Points on a hilly landscape, in no order, each with its height.
A ball rolls from a point to the lowest of its 6 nearest points, and stops where none of them is lower. Distance is the straight distance between rows; heights are no part of it.
nog (h 399): [-1  1 -8  1  8  2  9 -1 12  1 -1]
voze (h 49): [-5 -2  5 18 10  5  5  3  8 -1 -5]
ridap (h 285): [ 16   8  11  27  21  -3  -2   1  -6 -20  -2]
masol (h 131): [  1  -6  -2 -20  -2 -11  -4  -8   0   3  -3]
viras (h 38): [ -3   5 -21 -34  11 -10 -21   0  -3   9   9]
zadum (h 252): [ 12  -1 -18 -26  14  -8 -30   2  -2  -9  12]
Ref (h 259): [ -4  -3  -5 -13  -6  -6   9  -6   3   9   0]
nagin (h 138): [  6  -6  -6 -21  12  -9 -27  -2  -6  -3   3]
saf (h 120): [  6   2 -24 -32  12 -10 -26  -1   1   1  10]
Dedip (h 334): [ -7   0  -7 -16  -8  -7  12  -4   6  12   5]
Vegup (h 781): [ 22   1 -21 -31   3 -19 -31   0   5 -13  25]
gogu (h 273): [-15  -1   5 -28  -9 -10   2   4  -5  24   8]
nilin (h 482): [ 18   1 -18 -23  12 -11 -32   3   1 -13  21]
sen (h 321): [-13   0   4 -26 -19  -5   7   6  -3  26   9]
bufip (h 105): [ 15   4  25  40   7  -7   5  -2  -9 -25  -9]
rom (h 158): [-13  -4   6  21 -10  14   7   3   3   5 -14]
nopu (h 143): [-19  -4   5  15 -20  21  14   5  -8   8 -13]
ferab (h 193): [  4  -7  19  32   0   5   6   0   6 -10  -8]
tivim (h 165): [  1  -4   9  36 -13  19  15  -1   9  -9 -11]
fuf (h 204): [-10   7   0  24 -25  33  23  -1  -2   4 -17]
Zode (h 208): [-21   4  -4   5  -3  12   9  10   3  13  -2]
Fir (h 239): [ 23   1  -2  -2   9  -6   1 -12   3 -13   0]
duva (h 153): [ -8  -3   6  30 -21  19  19  -4   4  -3 -16]
susuf (h 339): [-14   8  -2 -47   2  -5  -6  13 -10  31  18]
dato (h 170): [ 26  -1   6  -2   4 -12 -17  -6  -9 -20   3]
sanu (h 132): [ 12  -2  25  36   5  -4   6  -3   1 -21  -8]
Fomos (h 228): [ -8   6  -2  31 -20  33  24  -1   0  -4 -15]
kemak (h 207): [ 27   7   0   7   7  -8  -2 -11  -7 -22   2]
neto (h 250): [-15   6  -7 -41   6 -12  -6   8 -10  27  14]
lepi (h 284): [-13   8  -9  -3  -6   7  15   7   3  16   7]
fese (h 190): [-13  -3  -3 -24  -3 -13  -7  -1  -5  15   1]
Kega (h 248): [-15   0  -6  10   3  11  12   6   9   8  -1]
Zop (h 79): [ 15   7  24  41   5  -4   8  -5  -7 -25  -9]
Nor (h 245): [-6 -6 11 24  5  4  4  2  9 -3 -8]
vuga (h 406): [ 22   9   5  16  19  -3   1  -4  -3 -19   5]
Nugu (h 163): [-11 -10   9  25 -11  15  10   1   5  -3 -11]
luga (h 144): [-10   3 -10 -37   7 -11 -12   2  -7  18   6]
Digez (h 246): [  5  -5  21  30  10   1   5   1   2 -11  -6]
benu (h 106): [ 25   4   0   0   7  -7  -3 -11  -1 -17   3]
muva (h 136): [  9  -5  18  38  -5   8  14  -3   6 -17 -11]
vop (h 151): [ -7  -3  -1 -26   2 -13 -12  -5  -4   8  -1]
nanub (h 37): [ 7 -1 -7 -2  7 -3  8 -7  9 -3 -1]
seke (h 490): [ 6  1  0 11 11  0  8 -3 10 -2 -4]
mef (h 428): [ 10   3  12  26  18  -1   0   1   3 -14  -5]
mibu (h 269): [-15  11 -10  -7 -10  10  17   9   2  19   9]
zivim (h 249): [ 15   3  17  31  17  -3   2   1  -4 -19  -7]
zulun (h 177): [ -4  -7   9  31 -16  16  13   0   6  -7 -13]
Molip (h 154): [ 24  -4   4  -7   2 -11 -17  -8  -7 -15   0]
lup (h 263): [-10  -3  -3 -24 -10 -10   4   0  -2  14   4]
salin (h 182): [ 16  -7  -4 -13  11 -11 -31   3  -6 -13   8]
Gode (h 333): [-12   6 -10  -9  -5   5  14   4   7  15   6]
Doz (h 187): [-24   4  -1   7 -11  18  10  12  -6  18   1]
maf (h 104): [  0  -3 -13 -27  13  -8 -22  -4  -7   4   3]
Res (h 80): [ 3 -1 -5 -7  0 -5  5 -7  8 -1 -3]
lomo (h 140): [-14  -5   5  23 -18  18  10   3   2   2 -11]
Momu (h 178): [ 19  -5   2  -5   7 -11 -27  -4  -8 -18   4]
sobab (h 164): [-18  -4   2  16 -10  15   7   7   2   6  -8]
Nuva (h 338): [-17  -1   3 -36  -5  -9  -1  11  -8  31  13]
pov (h 117): [-14  -3   4  22 -23  24  17   2  -2   3 -14]
tobis (h 223): [  9   1 -26 -37   8 -12 -27  -1   0  -1  15]
bem (h 141): [ -3  -7  -2 -22   4 -12 -14  -4  -4   3  -1]
rog (h 326): [-11   4 -10   2  -1   4  13   2   8   9   4]
tuzuv (h 44): [ 11  -3  -1 -12   1 -12  -5 -10   2  -5  -2]
gud (h 347): [-10   4  -4 -16 -13   1  15   6   2  18  10]

Where does a ball stop that starts at each point below?
Nugu: pov
gogu: nanub
Digez: Zop
sen: nanub
lepi: pov
ridap: Zop
bem: nanub
mibu: pov
rog: pov
nilin: viras
Ref: nanub

For each start below, name every point that the ball comes to, in order.
Momu: tuzuv > nanub
zadum: maf > viras
nagin: maf > viras

Two balls start at each pair of points below. Name the first point that both come to, or write never.
susuf / vop: viras
salin / Vegup: viras
vuga / Molip: tuzuv
gud / Dedip: nanub
